Points, in no order, along strands that fork, close into loops and pass close to each other.
Two points are linked if the straight distance between their rows is under 57.4. Some points are linked to none.
q_786: [-19  16 -33   9 -26  11 -27  -9  11  12   3  -5 -12 -16   7  -6  13 -12
 -21   9  28   2  17]
q_928: [  6 -12  -3  35  -2  17  13  -5 -24 -21  16 -12 -15  -7   1  -7 -17  26
 -14 -10  11  -5  -7]
q_235: [ -7  21  -6 -26  18 -34  -7  18  -8  39  -5 -14  15  -3  -9  -6  24   2
   9  19  -9  14   4]
q_595: [ -5   7 -29   9 -13   2 -42 -11   7  10   4 -11 -19 -16   8  -4  11 -25
   9  29  27  12  17]
q_275: [-18 -16   1  23 -26   3  16   2 -16 -36  12  15 -32  18   5   1  -7  42
   7  -2  32 -29  -7]
q_778: [ -8 -20  22   7   7  -7  -1  26   5  16   7 -13   2  21  -6  27 -34  13
 -15  -3  29 -18  -9]
q_578: [ 10  14   0  -8 -17   4  -9  18  12 -21   7  33 -22  -2 -16 -22 -11   9
 -26 -16  14  -8 -14]
q_312: [  8   1   5 -24  17  -6  40   0 -11  16  -3  -4  22   4 -12  -4  11   9
   8   5 -44  14  15]
q_544: [ 10  -7 -11  -4 -11 -14  19 -28 -10 -35  18   7 -10  13 -14 -16   5   6
  25 -15 -32  15  21]
q_597: [ 27 -32  26 -14  13   9  13   1   3   1  14   2  23   6 -31   9 -10  -2
  43   4 -23  10   1]
q_473: [-19 -18   1  -7  -4   1  25 -16  18   0  17  16 -10   6   4  19  19   9
   0  -3 -10   1  18]
q_711: [-16 -17   4 -17  10   3   0 -22  22   6  10  27 -13  15  21  22   4  -8
  -5  -5  -9  -6  26]
q_170: [ -8  14 -27  12 -31 -12 -12  -9   2 -20  12 -10 -29 -12  -6 -24  -6  11
 -31 -19  22   7  13]
q_726: [-13   6  33 -28  -2  -3  23  40  18   3 -14   4   2   1 -18   0  -9  33
   2 -21   6  -1   1]
q_549: [ -1  -2   9  -2  14  -3  13   4   0  21   9  -8  10  -5  -1  -5  -7  28
 -18 -15  -4   5   6]
q_85: [ -4  11 -16  -1 -34   8  -8 -21  14 -27  -7  22   7 -14   1 -12  30 -32
   9  -8 -24   0   3]
q_943: [  6  12  29  -9  19  24 -13   4   7   6 -24  26  14 -17  12  -9   4   1
   4  -7   0  -6 -21]
q_116: [  9  39 -13  -6 -18 -12  13   1   1 -28  -1  25  -2 -10 -15 -24  17   2
  -9   0 -22  32 -12]
q_529: [  2  34 -24   7  -6 -13  -2   9 -17   1 -13 -18  20 -15   0 -10  17 -18
  -5  23 -20  16 -20]
q_635: [  5 -13  15   9   0   0 -29   1   7   8  -6 -24  14  -8   7   7 -23   7
  14 -13  29 -10  -9]
q_642: [  2  12 -43  10   5   5   2 -32  -3  -7  15 -15   4   1   6 -14  17 -12
   5  19 -10  30  18]
q_395: [  0  -6   4 -11  13  -9  -3  -7  15  -1  17   0  -6   9   7   6   3  28
  20  -6   7  29  16]
q_916: [ 23   2  -1  17   3  24   6   1 -22   2  -6 -18  21 -15 -13  -6  -1  -3
   2  12 -15   8 -29]
q_263: [-26 -11 -19 -14 -17   7  -8  -2  19  30  15  16 -17   2  -2  14  23 -15
 -29  17  21 -17  16]
q_388: [ 10  15  31   0  22   5  -6  23  -7  12 -34 -17  29 -15  -4  -8 -13  25
  22   2  13   7 -34]
q_762: [-13   3   1 -11 -13 -16 -16  18  12 -26 -10   6 -17  22   9   0 -29  -1
  -8 -26  19 -33   0]
q_18: [ -9  18  -3 -10  -8 -33   1  23   5  -3 -20 -16  18   7 -16 -11 -18 -18
 -35 -17 -23 -21   1]
q_535: [  2  -8  10 -19  12   3 -22 -11  21  20  -1   3   0 -15   8 -23 -13   6
 -12 -29  -1  -4  19]
q_465: [ -5 -26 -16  -5 -15  12   0 -21  14   2  12   7   5   5  -3  22  34 -36
  27  21 -13   5  19]
q_877: [ -9 -18  -7  -2 -22 -13  12  -4   9 -11  28   8  -1   9 -23  15  13  -6
   4   2 -15  16  23]
q_968: [-11 -14  -3 -18 -32 -23 -15 -11  20  -3  12   4   4   0 -24  -7   0   2
  20 -36  -2  15  35]
q_269: [  5  -3 -26  15  -8  -6 -20 -10   1 -12   2 -23   5   1  14   7 -13 -25
  12   8   3   6   2]
q_102: [-11 -29  11 -15 -16   8  -1 -13  16  -4  10  16  12   8  -2  27  23 -16
  43   2  -4   7  19]
q_670: [-21  -9  -4  10 -12  29   5   7   1  17   5  -9   0   3   5  10   0  -2
 -42  -3  15 -39  -3]
q_506: [ 13 -12   5  20  -3   0  21  15 -16 -19  16   4 -10  -2 -22   1  -7  27
  -7   1   3   8 -14]
q_969: [-23 -23  -2   3 -20  -8   9   7  -1  31  -3 -18  20   4  -7  26  13 -23
 -12   7 -11 -32  14]
q_498: [ -4  29   4 -17  -2 -26  24  15   0 -10 -15   4   1   4 -12 -10 -11  21
 -21 -12 -17   3   4]
q_957: [ -8  22   6 -16  39 -19   1  16 -17  50 -18 -15   3  -1  -4  -5  27  -6
  -4  28 -11  12  -9]
q_452: [-23 -19  17 -20 -19  -3   1  14  25   8   4  19   7   4 -14  28  18   3
  29  -8   4   4  18]
q_433: [-14   8 -26 -10  -9 -10 -10   3  18  21  12  29 -17   1  -2   7  18 -27
 -34  23   6   5   9]
q_226: [-21 -16  13 -16 -14  15   7   2  19 -11   0  27  -5  20   7  22   5  -9
   0 -14   4 -35  -2]
q_576: [ -9  -6 -10   6  12  11   3 -19  -4  30   6 -11  -4  -7  14 -12  -6  -4
 -49 -14  -9 -12  32]
q_12: [-12  23 -15 -24   3 -22   8   4   9  16  -6  20   5   5   2   9  27 -10
  -8  19 -29  25  11]
q_714: [-14   1  -6 -20  -2 -13 -14 -19  30  -6   1  21 -24  16  23   2  -6 -15
  -4 -21   0 -14  25]
q_896: [ -2 -24   1  20   9  -7  32  -4 -19 -11  13 -18  -6   8   1   8 -19  16
 -16 -10 -16 -22  17]
q_472: [ 21   7  20  -3  18   1 -21  25  11  -9  -9  20  -5   6   2  -9 -28  -1
  -9 -22   7   1 -27]
q_542: [ -4 -29  28   5 -14  -1   8  30  -2   5   4 -16  21   4 -38  11 -16  10
   7 -14   1   0   0]
q_836: [ 12  -3   6   2  -7  26 -13  11  -8  -8  13   4 -21   8  -2 -17 -31  20
 -38 -22  26 -31 -23]
q_423: [-32  13 -24   4 -15   6 -18  -3  -2  23 -10 -12   1 -27  15  -5  27  -5
  -9  13  27  -6  -1]
q_885: [-10  -7   0   7  12  15  11 -20  -2   7  -3  -4  -5   4  26   6  -5  -6
 -24 -14 -14 -31  14]
q_678: [-11  22  11   1 -12 -17  38  20  -9 -21 -25 -15   2   6  -1   2 -11  22
  -2 -14 -19 -18  -3]
q_24: [-27 -11   4 -26 -13  21   1  -3  23  12  -9  30   2   1   1  16  20 -16
 -17  -8  -4 -34   7]
q_5: [  2 -25   2   5  -8 -12  11  -7  -3 -21  17   7 -21  12  -4   1 -20  -1
 -18 -16 -16 -26  20]
q_86: [-10  25 -25  10 -34 -21   8  -9  -2 -43 -12  -2  -1   5   4  -2   9 -20
  -3  -9 -18  -6  -2]
q_370: [  3  10 -11 -12  34 -17 -33   1  -7  33   4 -23   1 -15   0 -18   7  20
  24  11  27  26  -6]
q_893: [ 11   8  -7  -8  37   3   2 -18 -16  28   5   5   8   5  13   5  23  -5
  38  32   3  33  -6]
q_217: [-23 -24 -10   4 -34  -3   0 -10   8   1   4  -9   1  14  -3  27   4 -26
 -15  -5  -2 -28  23]
q_447: [-26  -4  -6  -9  10 -20  -7  19  14  32  11  -5  -8  17   9  23  -3  21
 -26   5  33  -8   9]
q_222: [-24 -12 -20  23 -37  11   1 -14 -13   2  15 -33  13 -12  -3   5  28   1
  13  13  16  13  11]
q_34: [ -4 -20  13 -13  36  20 -25 -21  -8  48  -8  -3 -10 -23   5  -2  24 -31
   8  19   4 -19  10]
q_904: [  5  20   6  -3 -13 -25  23   2   0 -45 -18  33 -30  10  13 -10 -10  17
  23  -9 -12 -14  -5]
q_325: [  5   3 -11 -19  40  -1 -19 -12 -17  37   6   1 -14  -6  -4 -12  39 -33
  12  26 -11  13  12]
q_723: [  0   0  -1   5  11  15   3   4   0  13  11   8 -11  -9  -1 -13  -1  24
 -36 -10  11   9   0]
q_834: [ 12  16   0  -3 -17  -4  18 -15  -1 -55  -7  45 -29   4   4 -11   9   4
  12  -3 -14 -13  -8]
q_40: [ -1  21  32 -31  15  -2  19  31  18   4 -11  30  -8  -1 -11  -9  -7  34
 -12 -13   2  20   1]
q_100: [-11  -1  -9  19 -34 -13   4   9 -15 -34   8  -2 -22   6   2   0 -12  17
  -4 -12  21 -17   1]
q_936: [ 28 -27  30 -12  26  17  -3 -15   4  18  -1  12  23   9 -10  17  -1 -13
  55   8 -14   3  -4]
q_80: [-22  12 -22   1 -43 -19  20 -16  -1 -23  -8  -1 -12   4  -3   1   9 -17
 -22 -11 -19 -20  10]
q_720: [  3 -38   0  16 -31  18   4  -2  -2  -6  17 -11  15  -6 -22  13   5  -6
  18   2   9  10  14]
q_970: [  5   5 -12 -14  -5   6 -22 -12  16  14  -5  16  -4 -17  -2 -16   5 -33
 -26   0 -20 -11  18]
q_151: [  8  -6  -5  19   5  10 -26 -20   1   6  -7 -25  11 -11  13   1 -13  -7
  16  -5   3  -5   0]
q_194: [ -7 -11   1   5 -19  14  21 -41  -3 -22  -1  10  -8 -14   9 -21   2   6
  -5 -31 -28 -31  22]
q_434: [ 10   0  -1   0 -11  28 -18  -1  14 -26 -14  28 -18  11  17   0  -9 -42
 -14  -6   1 -36 -14]
q_362: [ 28   3   9 -16  21   3  44   5 -16  -1 -10  -8  34  17 -20   2  -3  -7
  28   8 -43  15  -4]
q_66: [ -9  -9  -3  -2 -12  42  10  -2   1   8   7  13 -15  15   8   1  -3  -8
 -58   5   3 -41   1]
q_704: [ 40 -12  24 -12  19  16  30   8 -17  -3  -5   1  30   6 -25  11  -8  -2
  34  11 -22  19 -22]
q_502: [  1  -1  15   9  31  13  12 -10 -14  17  -1 -19  18  -8  12  -5  -2  34
   2  -7  -5  13  -6]
q_7: [  3 -17  -2  12 -20 -16  13  -3 -10 -39  20  32 -41  15  -8 -13  -9  43
   8  -4  28 -16   8]
q_238: [-22 -25  12   7 -22  15  19 -14 -12   6  -3 -30  36  -1  -2  27  11 -14
  24  -5 -22 -24   4]
q_984: [ -8  15   1  -6 -20 -27  36   7  -3 -21   2   8 -14   7 -22  -7  -2  34
  -7 -15 -15  12  10]
q_414: [ -4  19  -5   8   3 -22   5  11  -6  -4  -1 -20   7   4   7   9  -4  12
  10   6   7  13 -13]
q_115: [-31   0 -11 -16  -4  13  -4   4  12  31  -7  17   1  -4  12  12  29 -24
 -20  16   8 -27  -4]
q_851: [-12  24 -14  -1  -1 -13   7   5   3  13   3  11  -6   1  11  -1  24 -16
 -36  23 -11  14  -1]
q_178: [ 18  20  34  -6  34   4  -1  17   3  -1 -38  -1  19   3  18  -6 -23  12
  16 -10  -5   8 -28]
q_867: [  6  -1 -30  13 -14  -5 -27 -11   7  -8   3  -2  -7  -3  12  14   5 -46
   7  29   7   3   4]
q_158: [-10 -11 -31  18 -20  13   1 -29  -4 -18  21 -20   1  -2  -1  -4  23   7
  13  27  26  34  15]
q_65: [  4   7 -10   0  14 -15 -28   7   1  16   8 -15  -3 -11   7 -18 -10  18
   6  -5  19  25   4]
q_961: [  6  10  15  13   0  19  20  19 -16   2 -15 -11  21 -21  -9  -9   1  11
 -13   0 -18  -2 -28]
q_843: [ -2   8 -14   1  -9   7 -21  -9   9  -6  -6  25  -9  -3  18   6  25 -39
  -1  20   1  -1  -1]
q_993: [-10 -10 -14   4 -25 -26  15 -23   1 -18   3   0 -22  16  -4   0  -7 -19
 -21 -17 -24 -33  24]
q_4: [  2  32 -20  -4 -26  -6   7 -11   1 -36 -15  24 -10  -7   3 -14  21 -23
  -9   0 -26   6  -8]
q_253: [ -3  28  -1   9  34 -20  11   7 -15  19 -11 -21   6   9  32   6 -19  20
 -25  -3   2  -4  -7]
q_785: [-33   2 -20  13  -9   5 -11  -3   6  22  11  -3  -4 -10  17   9  34  12
   1  31  33   8  -6]
q_391: [ 15 -15  26  13   9  20  13   1   1 -13   0  12   2   8  -1  27  -4  13
  25   9   1  12 -19]
q_872: [ 21  -5  33 -12  29  -4 -14  24  17   2   0  24 -10  18  -3  -4 -41  11
  -2 -18   7   7  -1]
q_231: [ 34   5  24  14  11   3  -7  15 -13   2 -22 -31  26  -7 -14   9 -22  11
  13   5  17   6 -45]
q_598: [ 13   1  36  10  23  35   9   4   4   0 -15  28   5  -4  17  13   1   9
   8   7  10   5 -30]
q_653: [-16   2  12  -6  12   9  23 -15   5   0 -10   9   8   2  24  10  11  -5
   1 -13 -35 -15   8]
q_117: [-27  17   8  -3  -1  10  14  19   1  30 -15   0  18  -8   3   9  21  18
  -3   7   9 -12 -17]
q_532: [-37  24   5 -14 -19  16  21   2  17  20 -11  11  12 -16   5   4  38  34
  -2  -2   5   2  -1]
q_273: [ 18   9  -4  -2   0  30 -19 -20  14   5  -5  29 -18 -18  21 -21   7 -28
 -24   7  -7   0  14]
q_650: [ -8  16  13  -1  37   3   2   8 -18  48 -18  -3   6  -4  17  -5  22   3
 -18  19   6  -5 -15]
q_808: [ -7  24  11 -32  10 -21   5  30  18  20  -6  23  -3   3  -7  -4   7  23
  -7   4   9  28   4]
q_105: [ 24  13 -24   3   3  25 -23 -33   3   2  -9   8  -5 -26  10 -26   5 -34
  -1  14 -18  19  19]
q_574: [  2   9 -26  10 -30  -3 -27   3   3 -24   4  -4 -21 -14  -3 -12 -17 -13
 -19 -14  10  -2   9]
q_887: [  3  -4  11   2  11  10   2  -7   6 -13  -2  11   7   4  13  18   9  -3
  29  10  -9  11  -8]
q_814: [ -1  41 -30  -6   8 -23 -13   4 -15  20 -11  -6   6 -12   6 -23  20  -6
 -18  20  -2  25 -15]
q_757: [-21   5 -16  17 -17 -17  15  -9  -9 -18   4 -25   9   1   8  13   5  15
   6  -6  -1   4   2]
q_719: [  0 -12   0 -10  27   0 -31  -5 -13  43   3 -11 -15 -18 -12 -16  13 -23
  -7  19  -3  -4  11]
q_319: [ -8  29  30 -11  10  -9  35  32  -3 -12 -37  -8  -3   8   9   5 -26  39
   2   1  13  -2 -18]
q_261: [-23 -12   4  -1   3  -7 -15  21   8  27   8 -16   2   3   9  19 -13  18
  -7   0  50 -20  -7]
q_438: [ 16 -12  -2 -12   6   9 -11 -10   3   5  -1  10   8 -11  -6 -10   9 -36
  -3  12 -33  -3  10]
q_698: [ -2  12 -18 -14  31 -16  -5 -10  -9  26   2   5  -4  10   5   6  33 -20
  20  38  -7  27   0]
q_849: [-20   8   8   1  20   6 -12  10 -11  42 -10 -14  11 -24   4  -1  20   9
  -9  21  18  -7 -23]
q_131: [ 28  15  29 -13  31   5  16  14  -9  22  -7   7  13   1   1  -2   7  13
  15  14 -14  32 -14]
q_366: [ 19   2   9  10  22  18  17 -16 -25  -7   8 -25  21  -5   7 -12 -16  39
  28 -13  -5  20  -9]
q_95: [ -8   3  15  -5 -16  -9 -10  30   8 -18   1   2  -7  10 -12  -1 -27  13
  -4 -25  20 -18  -6]
q_331: [  9   2  -8  25  12  -2 -22   1  -6  13  -5 -12   4 -10  17  16  -1 -10
  -1  27  26   1 -30]
q_733: [ 13  -1  -4  -5   2 -18 -45  24   5   9  -6  -8   0 -13 -15  -7 -11 -18
   6   6  18   4 -10]
q_460: [ 17  -6  -7 -18  16 -31 -34  23  -6  20   4 -10   4  -4 -23 -11  -1 -24
  11  19   2  11  -2]
q_354: [ -6  25   3   7   0   3  23  17 -15  11 -15 -21  26 -19  -5 -16   5  32
  -5  -9  -8  14 -20]
q_137: [  5 -12  14  14  16  17  25 -24  -4 -10 -12  -2  11   8  24  28   1 -24
   8   1 -32 -21  -4]
q_760: [ 40 -19  18  13  18  13  19  -9 -23  -6   4 -23  28   8 -22   9 -20   8
  28   0 -17   8 -21]
q_684: [ 35  -7  15  27   5   8 -12   3 -17  -4 -15 -28  23  -9 -18  -3 -15 -22
  12   7  -6  -3 -34]
q_160: [  1  21 -14 -11 -15 -37 -15  16  16 -27  11   1  -3   3 -12  -7  -1   7
  28 -12   9  31  10]
q_703: [-22 -22   5   2 -26  10   4  -3  13  -9   4  -6   6   7   4  21   0 -10
   0 -26   5 -31  10]
q_547: [-16 -23   2   5 -22  21   4  12  -7  22   0  -8  15  -6 -17   8   5 -15
 -29   0   6 -33   9]
q_949: [  9 -17  20   3  -8  -8   0  25  -5   8 -10 -30  33   8 -32  19 -14 -13
  21   7   0  -8 -13]
q_475: [ 17 -18  22  -3  12   3 -22   7  17 -11  19  24 -25   8   1   2 -30  19
   3 -22  29   8  -2]
q_47: [ -7   5  -8  -2 -17 -18  -7  -2  14 -22  13  13 -18   1   3   3   3  25
  14 -16  16  18  11]
q_317: [-18  12 -31  15 -16  13   9 -30  -6 -11 -13 -21  15 -14  30   4  28 -21
  12  13 -17  -9   1]
q_989: [ 13  11   9 -10 -28  -6  15  19   6 -33   9  41 -26  -3 -29 -22  -7  26
 -15 -16   4   7  -8]
q_415: [ 18  10 -14  -8  25   1   9 -24 -13   1  22 -13   8  -3  -5 -36  -2  35
   7 -13 -14  44  11]
q_558: [ 15 -18 -11   7 -11  -6 -13  13   7 -20  34   4 -10   5 -25   1  -2   1
   8   4  14  38   0]
q_716: [  5  11 -10  -1  -8 -31 -38  14  13  -6   9 -13   2  -8  -8 -16 -16   5
  13  -9  16  21   5]
q_344: [-11  -8  -9  10  -4  14  32 -47  -4  -7   3   4 -19  -1  19  -5   9   3
 -28 -17 -21 -20  23]
q_478: [ 20  22 -28  -1  12  11 -23 -18 -13   4  -5  -9   9 -22   2 -37  17 -23
   3  13 -10  28   1]
q_101: [ -5 -31   0  10  -7  14   3  -1  -2  14  19  -4   8  -4  -9  23   6  -5
   1  21   1  -3   9]
q_939: [ 15  17  16   1  20 -22   3  35  -2 -11 -16   7  -7  23   7  -3 -36  -4
 -14  -5   4 -11 -26]
q_959: [ 16   2 -12  27   8   2 -27   0  -5   0  12  -8 -13  -9  10  -4 -11   2
  -9  23  41  22 -15]
q_613: [-27  -7 -14   0  10 -18  -9   9   9  32  17   1 -11  -3   7  19  18  14
  -8  25  36   6   1]
q_428: [-18  22  -6 -22   0 -28   4  43  19  21   2  16  -7  12 -12   5  -1  13
 -37   5  12   6   1]
q_106: [  0 -27   6  -1 -15  39 -25 -15  24   5   3  25 -13  -9  11  13   6 -27
  10   4  18 -24   8]
q_962: [-13  13  -9  24  -8  -9  25   5 -20 -24 -13 -16   1   5  10   1 -13   6
 -15 -11 -12 -32 -15]
q_62: [ 16  -7   0   5   9  21  -4 -16  -4  -5  16   8 -20 -22   3 -29  -8  33
 -11 -19  11  18   9]
q_871: [ 29   9  -6  -5  16  -2 -12  -9  -4  -9  18   2  -8 -13  -8 -41 -12  19
  -5 -20 -10  36  12]
q_347: [  7  23   3  15  33 -28  -8  10 -11  12 -25 -27  12  11  30   5 -23   4
  -3   2  14  -3 -23]
q_795: [  5   8  17  -4  33   6 -30  -2   6  16 -29   9   7  -8  28  -5   2 -22
  12   0   2 -15 -10]
q_889: [ 29   2  27  -9  44 -11   6  12   8  -2  -8  19   1  27   9   5 -16  -9
  13   1 -19  13   5]
q_371: [ -7  15 -20  -2  -1  -6  -5   1 -20  12  -7 -23  26 -14  -9  -8  31  -9
  24  22  -5   6 -14]
q_214: [  4  21  14 -18 -17   5  22 -11  15 -34 -10  56 -18  -8  -7 -19  14  15
  -2 -17 -26  -2  -8]
q_979: [ 12  -4 -12  18  14  14 -21   3  -4  13  16   2 -12 -18  -2 -14  -3   9
 -31  13  28  20   0]
q_61: [ 22   0  18  -3  37  12  13 -11 -15  25   8   6  12  -1  -6  -2  14  22
  37  20   2  39  -7]
q_439: [-21 -26  16  14 -13  16   9  -9  -5   5  -4 -27  22  -2  13  26  -3   5
  19 -17   9 -35   4]
q_455: [  5  13  -1  12   9  -5 -27   2   5  -2 -26  -5   9  -3  18   9   0 -29
  17   9  13 -11 -26]
q_552: [ -5   3  11 -13   9   1  20   7   2  24  -1  -7  21 -10 -14  -9  11  15
 -15   0 -27   7  11]
q_640: [ 17  20  -5  -1  -9  -5  15 -15  -2 -46   9  31 -21   1  -9 -19  18  16
  11   4 -13  38  -2]
q_671: [  4  10  16 -13  -7  22   3 -21  11 -22 -12  45 -22  -8   7 -33   5  11
 -19 -34 -12 -16  -7]
q_276: [-22 -13   2 -25 -41 -17  -8  13  19   5   9   8   6   2 -30   8  12  10
  16 -23   7  18  21]
q_265: [ 25 -18 -10   0 -14   1  -4 -24   1 -39  24  -3  -7   0 -13 -15  -7  -7
  32 -19 -15  19  19]
q_770: [ -1 -36  11  11 -29   4   9   7 -12 -12  18 -16  10  -2 -27   7 -12   0
   4 -17  -2  -7   6]
q_638: [  1 -23 -16  20 -17  21 -15 -28   9 -19  22  -5 -12  -7  -1   1   8  -9
  20  17  22  21  24]
q_566: [-16  -8  10 -10  16   8 -11  -9   7  37  -5  -3   6 -15  12   5  14  18
  11   0   4  -8  12]
q_540: [ 15  26  30  -6  28  -4  10  18  -2   1 -24   8  11  16  17   2  -3  -1
   7   5 -18  20 -17]
q_6: [ 16  25   5   6  28 -35  -7   6  -5  -7 -20 -21  13  27  20  13 -32  -6
  20   5   4  11 -18]
q_246: [  7 -28   1  18 -11  44 -17 -16  10   2   8   8 -15  -8   4   8 -17 -31
  -6   5   6 -22  20]
q_136: [-19 -26 -15   1 -24   8  -5 -19  16  -4   8   0  -8   7  15  21  19 -33
   5  11  -1 -14  26]
q_326: [-16  -3   2 -16   5   6   6  -7  -1  27   7  -2  15 -16 -14  -2  34  14
  16   4 -10  13  14]
q_827: [ 27 -16  11  16  26  29  24 -30 -29  -4  10 -28  26   3  -2   2 -11  12
  32  -4  -6  12 -12]
q_186: [-19   5 -21   0 -36  17  -1 -29   2 -12 -15  -8   9 -19  10  -1  32 -37
  11   2 -21  -6   6]
q_127: [ 21  -7  11  12  18  10  11 -22  -7 -16  -8  -3  19  16  20  22   0 -18
  33  14 -21  -1 -16]
q_611: [ -2  -9  13  -2 -15  21 -15  25   6  -8  -1  -7  -8  15  -7  -3 -31  15
 -18 -29  34 -34 -16]
q_745: [  3  -5 -21  20 -15   3  -7   1 -21  12   3 -35  20 -13 -10  -5  18  -9
  15  20  12  12  -8]
q_300: [ 15   8   1 -12  17   6  14 -16  -9   2   8 -20  16  -5  -5 -20  -7  41
  37 -22  -8  32   6]
q_341: [  7  -8   0   0 -16  -9   8  -1   5 -37  19  37 -34   4 -11  -1  -1  25
   5 -11   9   6   4]
q_304: [ 21  33 -12  -2  24  -7 -17   0 -13  12 -13   3   4 -13   8 -30   5  -3
  -8  12  -5  31 -13]
q_691: [  4 -14 -10  -5 -29   7 -10 -19   7 -25  16  -1   5  -7 -21 -11   9  -2
  26 -19  -3  25  27]
q_588: [  2  -3  -9  32  -8  -2   9  10 -17 -20  -4 -27  -4   9   5  11 -28  -9
 -34  -5   3 -35 -15]
q_348: [ -9 -25  13  -9  17  15 -15 -22  -8  38  -4 -19   9 -21   6   9  18  -7
  32   9   4 -15   6]
q_314: [ -1  14   3  -4   6 -32   1  40   8  -9 -14  11  -4  23  -9   0 -25 -18
 -30  -6 -13 -14  -2]
q_416: [ 12   6 -13 -10 -22   8 -37   9  17 -14   2  12 -10 -10 -13 -24 -21 -12
 -25 -22  14 -11   2]
q_493: [  9  13  -6  -1  14 -20   4  19 -10  19  -2 -22  15  10 -17  11  -1  -1
  17  29  -2  24 -21]
q_356: [-18  20  30 -22   7  -7  30  43  13  -2 -31   1   2  14  -7  -3 -29  26
 -15 -18  -3 -15 -11]
q_918: [ 13  -8  19  23  -7 -16  22  27 -13 -23   8  -6  -6  14 -19   7 -34  16
  -8  -4   6 -10 -15]
q_328: [ -4   6 -30  15  11   8  10 -34 -13 -11   4 -20   9  11  25   5  19 -19
  13  22 -11  11   4]
q_782: [ 13 -20  -1  24  22  -4  27 -16 -22  -6  13 -27   5  20  13  16 -26   4
   1   2 -13  -5   9]
q_381: [-16 -14 -18   6 -32  22   4 -15   0 -10  13   6 -35  17   6   6  -7 -20
 -42   0  14 -38  12]
q_474: [-17  11  10 -18   7 -14  -3  25  17  15  13  29 -19  27   6  21  -4  20
 -24   3  26   0   2]
q_702: [ -5  33  16   2  13  -3  13  14  -7 -19 -18  -1  -5   0  26  -5 -12  40
   8 -11   6   6 -24]
q_195: [ 20   5   5   4  27 -34  -5   9   0  -8   0  -2   5  29  10  18 -23 -15
   8   6 -16  11  -4]
q_44: [  1  -1  -9  22   0  15   3   0 -18 -11   8   2 -31   1   6 -15 -28  23
 -37 -15  22 -22  -6]
q_516: [  0  -9  25   4  14  -6   3  26  -5  24 -20 -16  28   0 -15  19  -1 -12
   0  18  -7 -15 -23]
q_67: [-12  22  -6 -29  16 -36  -4  16   5  30 -14 -18  15   0 -12 -18   5  -5
 -10  -2 -19   2  13]
q_293: [-10   1  -6 -13 -11 -14 -10  -5  15 -26   2  24 -28  29  17   8 -19 -18
 -11 -19   3 -37  16]
q_991: [ 17 -30  19   3  13  18 -21   1  17   2  17  17 -11  -3   5   6 -21   1
   4  -3  17   2   1]
q_197: [  4 -29  18  11   9  -6 -16  15  -2  19   3 -31  15  -2  -9  15 -32   4
 -10  -8  20 -24  -9]
q_37: [  7 -32   3   5   0  16 -21 -20  13  -8  21   1  -8  -4   8  14  -6  -9
  27   6  12  14  14]
q_592: [  6 -16  10 -13  23   5  -7 -15   4  21  -4  -4  13   4   4  22   9 -12
  43  17   0  -1  -4]
q_376: [  7 -23  -6  15  -8  30  -4 -23  -1  -9  13  13 -35   5   9   0 -20 -19
 -34  -9   3 -22  24]
q_718: [ -9  24  -5 -20  -1 -29  14  22   0  13 -31 -25  32  -1 -14 -16   2  -9
  -8  -6 -36  -6   6]
q_358: [ 15   6  -3   3  -7  13 -20   2  15 -29   1  31 -11   2  12   1  -1 -29
  -5   5   5   0 -17]
q_571: [  7 -11 -13   2 -11 -17  -7   6   4  -6  16   2   2   6 -19   4   4 -15
   3  14  -5  24   6]
q_350: [-21   7 -20  15 -21 -14  10  -7  -3 -15   4  -9 -16  -3   2  -6   3  17
 -24 -11  15  -5   9]
q_975: [ 21   5 -17  -7  25 -26 -19  23 -26  27   2 -18   5   3 -32  -8   0 -15
  12  36  -1  16 -19]
q_406: [ -6 -13  -1   7   3  -6   9  12  -7  21  -2 -11  14   0  -8  20  12 -15
  -3  19 -10  -6  -2]
q_602: [  7   9 -12   1  -8   0  30 -23  -9 -42  11  14 -13   5  -4  -6  19  18
  35   4 -18  27   7]
q_490: [  2  -8   6  -4 -22  23   3 -26   5 -24  -2  21 -20  -8   7 -29 -13   4
  -7 -33 -12 -38   7]
q_94: [ -5 -13   2  34 -21 -14  13  25 -25 -24  12 -17  -9  13 -12  12 -22   8
 -19  -3  18 -19 -10]

A piece is all that can be reached along the links. How many separate loops has the piece of each point below (a circle has one, a figure eight two, a Y none), and how many tips (points with one link)?
q_67 | loops 0, tips 2
q_115 | loops 1, tips 5
q_293 | loops 2, tips 4
q_576 | loops 4, tips 4

A fork is a point with three links, a tip a point with one. Leave the first point through the second and follow the links. Name the first fork or tip that comes.
q_611 / q_95 | q_558
q_939 / q_314 | q_532
q_957 / q_235 | q_438
q_877 / q_473 | q_94
q_116 / q_640 | q_217
q_979 / q_959 | q_887
q_102 / q_452 | q_4
q_540 / q_131 | q_348

How many points has the smallest loop of links through each point below? Write - if it is on no loop.
q_723 | 8
q_348 | 10
q_416 | 10
q_460 | 14
q_959 | 16
q_635 | 13
q_552 | 9
q_439 | -
q_529 | -

Name the points in between on the shortest way along the links from the first point to the second, in order.
q_702 / q_434 | q_319 q_356 q_726 q_40 q_808 q_428 q_474 q_447 q_613 q_785 q_423 q_786 q_595 q_867 q_843 q_358
q_969 / q_116 | q_217 q_136 q_465 q_102 q_452 q_276 q_968 q_691 q_265 q_544 q_602 q_640
q_502 / q_61 | q_549 q_552 q_326 q_566 q_348 q_34 q_719 q_325 q_698 q_893
q_959 / q_834 | q_331 q_455 q_795 q_943 q_598 q_391 q_887 q_127 q_137 q_653 q_885 q_344 q_194 q_490 q_671 q_214
q_67 / q_745 | q_718 q_18 q_314 q_939 q_472 q_872 q_475 q_991 q_37 q_638 q_158 q_222
